Points on a hilly landscape, in no order, each with its height.
From any point a ball takes the steepest step (drop divided by distance) to one of its 2 nearest points. It stops when none of these is lower. Distance is the straight distance between rows; heights are no part of it.
Gazu h=506: [105 130 162 133  99 112 166 128 136 139 148 153 207 156 125 174 119 150
  93 127 167 164]
fovo h=633: [117 133 139 123 110 169 154 208  87 127 150 205 140 112  40 132 162 147
 104  44 154  98]
bopud h=386: [167 136 169  81 188 163 103 179 130 119 103 169 113 173  88 153 133 114
  70 124 106 119]
supo h=634: [122 116 130 118  88 132 156 147 120  99 122 131 167 134 107 139 176 157
 130 111 149  46]
tof h=434: [ 84 139 102 140  70 105 130 108 121  83 124  95 129 137 110 105 182 163
 132  82 119  67]
zub h=477: [ 79 139 173 152 114 128 133 112 150 126 136 128 193 134 161 129 113 133
 122 110 165 152]
Pagev h=258: [117 126 118 123 131 131 127 100 156 178 195  85 122  73 170 132  82 115
 175 164 113 130]
nazel h=437: [168 143 195  91 123 125 103 170  96 153 129 156 153 153 103 168 123 121
 116 176 190 170]
Fid h=357: [179 114 166  93 156 160 128 147 103 149 132 115 116 127  82 145 144 115
 105 150 144 174]
lelav h=594: [ 99 121 133 114 127 147 160 140 129 147 188 108 162 112  85 125 147 130
  96  95 127 123]
Vesak h=455: [ 98  85 133 131 183  86 148 114 158 117 116  99 196 171 132 160  75 132
  81 128 117 146]
vema h=538: [136 148 137 107 122 100 169 144 119 156 147 162 186 148 139 190 127 122
 115 116 155 202]
Gol h=446: [115 134 115 128  90 149 142 177  87 140 159 159 133  81 107  94 178 109
 174 124 164 132]
Bur h=596: [108 124 127 117 122 172 154  96 175 143 192  67 171  82 121 121 142 138
 158 128 119 106]
Latan h=318: [ 99 127 126 141 129 118 131 113 147 173 174 136 137 125 168 128  95 122
 153 158 128 131]
tolod h=304: [124 141  99 148 111 112 149  69 151 112  71 127 112 132 160 120 163 131
 164 150 166 150]
Daro h=678: [142 142 138  98  55 122 138 127 103 127 178 114 164 126 114 145 181 145
 170 171 156 143]
zez h=262: [ 87  64  58 158 132  51 121  58 142  90 138 112 129 183 160 135 131 144
 120 123  83 127]
Pifid h=560: [110  97 150 129 119 189 124 129 101 166 195 108 128 110  78 111 162 130
 129  96 142  41]
poz h=222: [ 76  66  92 169 130  62 114  34 149  61  86 106 120 177 161 135 125 153
 119 107 111  92]
gavar h=141: [133 100  82 135 158  98 122  71 124  98 108 112 103 140 160 125 112 134
 135 134  72  83]
Nes h=256: [160 137 101 117 125  91 149 136 126 123 121 129 131 141 128 127 134 137
 139 136 113  77]
Ligeg h=204: [123 139 138 135 144 150 128 209 106  79  71 170 119 125  94 129 116 134
  60  44 114 137]
Som h=442: [110 108 124 132 139 107 170 107 160 108  95 106 190 157 128 142 121 151
 100  98 128 132]
vur h=191: [161 131 144 109 108 110 127 109 149 154 163  77 139 100 149 128  81 114
 181 185 128 133]
fisos h=415: [162 153 158 105 185 126 103 212 123 116  95 191 133 177 121 166  90 116
  77 125 111 146]
vefo h=273: [118 154 117 126 114 166 107 172 104  77  29 152 109 131  89  95 139 140
  86  43 137 125]
gogob h=624: [132 130 112 127 114 137 146 215 102 108 136 158 139 139  65 125 165 143
  90  37 133  68]
vuvo h=131: [127 129 111 112 140 105 132 119 121 138 150 113 134 142 148 155 100 106
 120 119 130 227]
pib h=479: [156 133 159 121 180 159 138 141 156 188 137 134 134 140 111 173  91 123
  99 162 144 131]
podeg h=209: [154 127  96 120 177 130 127 118 113 129  98 154  88 158 152 142 139 128
 108 144  88 135]
fil h=312: [153 139 131 117 125 102 139 187 128 101 111 148 153 137 127 131 144 134
 140 135 115 140]
mika h=371: [ 82 102 116 147 114 109 134 147 128  84  92 140 147 145 135 119 132 143
 105  64 113  88]
lanop h=464: [139 162 187 129 125 143 120 160 132 161 104 175 141 150  97 160 123 128
  83 135 169 155]
Tob h=759: [164 140 152 134 103 164 114  96 128 160 132 115 105  94 141 129 137 120
 181 195 173 174]
daluf h=744: [154 139 157 130  80 180 127 103 104 183 157 133 112  98  98 136 177 106
 164 184 194 195]
rov h=355: [128 120 127 163 130 143 116 117 115 148 113 140 105 119 141 106 165 127
 139 156 164 127]
pag h=242: [ 88 121 146 144 137 104 112  87 128 105 120 106 123 143 152 127 105 121
 116 133 132 238]
voz h=456: [ 61 126 124 142  75 107 146 121 138  91 147 106 141  98 151  91 163 153
 142 115 127  80]
lavon h=650: [138 133 154 102  91 139 166 107 156 131 144 111 186 137 113 142 167 148
 146 141 150  87]
kerir h=392: [164 147 119 133 171 111 130 117 136 184 132 154 113 143 166 156  53 104
 125 158 143 192]
marov h=361: [177 168 159 105 128  98 122 222 117 101  99 152 171 118 123 156 103 127
 141 146 123 182]
foma h=176: [177 150 136 117 149 101  90 202 107 120  68 210 101 158 142 133  96 117
 128 166 106 115]
Pido h=711: [ 99 151 151 136  57 162 129 112 126 153 198 116 131  91 151 112 148 125
 212 150 171 173]
pezi h=338: [ 89 124 115 161 125  87  86  50 163 109 176 101  73 138 184 105 110 135
 160 149  98 168]
bugu h=405: [145 101 108 117 149  90 107  72 147  83 129  81  97  87 176 128 102 115
 158 197  62  94]
Rit h=394: [151 124 118 146 108 135 108  99 118 190 143 147  89 114 124 126 154 102
 159 183 150 110]
Fem h=513: [102 111  79 128 152 136 116 124 127 139 146 107  72 112 133  94 133 130
 124 114  89  56]
gani h=263: [130 140  86 120 157 128 154 136 167 106  94 129 126 129 115 112 135 149
  89  81 113  48]
Pap h=151: [140 150  71 121 168 113 167 142 137 122  88 161 128 138 137 129 104 128
 112  98 140 183]
Mipug h=496: [ 99 121 112 155 112 141  95 109 112 147 158 108  82 106 156 101 112 123
 150 141 109  91]
falip h=397: [ 86 100  97 145 129  97 130 115 130  81  90 100 117 190 128 107 126 166
  86  52 109  72]
ditub h=623: [117 148 133 118  91 124 141 194 120 135 137 152 178 145  97 146 157 139
 107 107 136  84]
matan h=582: [189 109 117 112 107 167 123 137  80  92 137 127  95  86  56  84 189 130
 151 138 122  39]
selit h=390: [103 128 119 132 105 110 149 105 144  76  93 117 163 120 146 110 145 140
 121 114 144 151]
tesad h=422: [102  96 119 139 192 115 129  96 171 135 100 114 142 170 136 125  92 139
  77 116  98 102]
vev h=478: [ 80 127 113 171 107 136 124 110 139 133 150 120 117 133 148  98 155 131
 160 120 135  73]
vasi h=309: [148 124 116 107 163 152 131 134 140 109  78  99  93 134  93 113 117 144
  81  52 100  57]
tikaz h=212: [122 110 154 138 130 135 116 108 114 104 122 110 120 101 132 128 141 120
 119 120 150 205]
mebaf h=385: [148 136 123 147 127  98 111  83 150  97 109 106  81  94 195  94  95 122
 190 181  89 115]
dami h=416: [ 93 104 102 160 103  83 123  94 139 106 129  87 132 166 121 114 139 165
 105  90 133  44]
Tet h=611: [115 127 122 114 100 133 157 182  97 138 189 144 158 124  72 145 161 139
  94  71 108  92]
bufet h=127: [ 86 145 105 127 157 160 130 198 108 125  89 192 110 128 128 116  95 126
  68  43 115 136]
zolid h=281: [132 126 115 120 184 126 120 181 117 148 138 173 111 143 173 126  63 110
  89 110  78 147]
bope h=291: [131 139 108 138 143 155 129 121 123 127  71 148  99 143 136 118 142 121
 117 112 132 123]
Kekur h=728: [122 148 156 130  91 175 125 117  94 168 180 139 136  99 114 132 141 113
 194 134 198 202]
Nem h=40: [125 143 148 116 132 143 146 112 127 112  99 105  94  82 164  98 121 120
 153 148 139 188]
Rasat h=487: [145 135 154 129 160 141 109 154 121 171 115 171 135 156 114 137 105 115
 104 155 154 107]
toba h=109: [198 154 109 104 161 128 107 167 113 107  83 163  94 150 113 149 128 114
 106 145 114 126]
rav h=537: [146  82 138 123 143 156  73 112 129 161 158 106  97 124  70 126 153 108
 101 161 110  78]
lise h=620: [ 93 118 109 149 125 150 159  98 167 111 154  90 139 105 133 107 110 129
 142 116 116 130]
bisob h=389: [143 113 151 115 180 143 121 125 147 123  77 109 128 148 129 125 108 135
  84 128  79 105]
topom h=395: [168 168 189 111 156 126 138 218 135 109 102 188 148 134 111 142  94 130
 113 126 119 141]
Gavak h=693: [117 138 163 124  85 136 132 130 102 171 174 111 166 108 147 137 137 126
 174 167 151 139]
vafo h=782: [153 137 184 107 119 132 113 138 111 195 152  76 121 119 129 160  75 108
 159 175 150 226]
laku h=439: [ 91 111 177 136 119 126 128  94 161 107 110  80 168 113 139 114 144 145
 131 131 145 133]
Nin h=527: [136  94 115 126 142 150  98 111 111 142 170  70  88 115  98 119 146 119
 115 137  67  59]
lodar h=363: [109 138 112 155 107  80  99  53 186  67 163 107  90 106 199  97  92 140
 193 171 106 120]
niz h=548: [123  87 152 142 122 199  96  99 124 158 170  91 107  75  70 110 154 101
 111 128 131  78]
sitok h=305: [100  97  81 160 121  51 105  61 152 103 150 105 120 160 188 119 118 126
 172 154  97 155]
kiro h=332: [116 150 134 133 100 129 133 171 117  72  71 135 150 121 113 134 147 140
 111  63 138 119]
bagu h=111: [164 164 135  99  99  86 122 137 123 137 123 120 131 127 168 132 109 128
 182 179 145 141]
fepig h=411: [135 139  86 158 114 127 123  50 141 165 156 121  93 114 153 136 157 111
 177 190 148 113]
degi h=216: [163 154 115 142 161  92 100 174 117 158  82 198  92 151 173 123  68 120
 140 144 116 142]
Nazu h=350: [144 126 152 120 174 163 108 160 133 110  76 128  99 145  86 123 111 117
  64  91 114 105]
tadib h=360: [ 83 116 109 158 137  86 118  93 133 153 163 108 127 150 171 145 110 114
 120 124 111 145]
nazud h=187: [ 95 104  88 169 140  97 103  44 159  72 109  91 110 135 167 118 119 149
 115 133  95  75]
Dezut h=369: [141 150 126 130  99 103 105 172  86  92 120 123 144 112 114 122 149 104
 132 107 113 203]
Kuret h=206: [155 151 109 124 130 129 150  99 139  97  81 141 112  95 159 104 138 122
 178 161 130 150]
gotub h=575: [ 99 111 137 133  95 166 136 123 129 151 211  87 155  95  97 125 167 135
 147 108 123  88]
regum h=440: [138 122 151 121 158 138 138 129 154 219 155 154 137 142 141 167  72 100
 112 131 140 171]
larom h=336: [164 156  92 113 190 133 132 156 123 185 149 168 109 156 143 142  72 111
 103 139 107 153]
rela h=202: [130 112  82 125 161 109 145 125 139 108  79 128 114 136 149 105 108 143
 129 128 105  59]
feda h=374: [130 138 100 149 107 103 148  65 164 152 137 140 140 132 136 134 159 138
 152 174 160 122]
telum h=324: [167 137 104 117 159 129 173 118 163 109  89 135 135 117 156 126 130 127
 135 142 131 181]
Kidig h=261: [161 147 142  93 150 138 155 126 124 131 131 131 120 131 111 146 109 102
 125 141 141 222]
godo h=407: [189 140 192  85 130 144 118 189 115 131 112 158 118 133  77 151 128 106
 123 176 141 186]
dudo h=408: [125 128 128 124  77 125 108 169  83 100 132 136 132 100 109 112 174 114
 145  95 138 137]
Mun h=573: [127  83 115 115 114 181 128 136  87 115 155 134 108 102  54  96 187 146
 143  99 127  50]
kelut h=391: [ 73 103 120 147 145 111 106 120 131 120 152  96 125 144 145 113  94 121
 101  94  89 108]
milin h=665: [148 127 153  99  50 146 126 106 103 113 150  99 189 115  96 143 211 150
 150 149 148  87]
Luko h=237: [ 91 158  99 145 157 146 156 148 106 137  88 181 112 118 153 119 112 124
  93  74 112 190]
rem h=771: [176 146 183 106 100 173 109 109 105 197 137  97  94  94 114 129  99 108
 188 184 173 208]

Where does a ball stop that starts at each point below?
Rasat -> vuvo
rem -> bufet
pib -> toba
supo -> bufet
gogob -> bufet
mebaf -> gavar
fovo -> bufet

Call two points neighbours if one is among the 2 nearest of the other. Go from one point of each pair to the other, from neighbour to neighbour, staying as low as possible. Name the highest point that can't be avoided.
selit / gavar -> Vesak
Pap / toba -> fepig
Kuret / Pap -> telum
vuvo / Kuret -> pag
Pap / bufet -> Luko
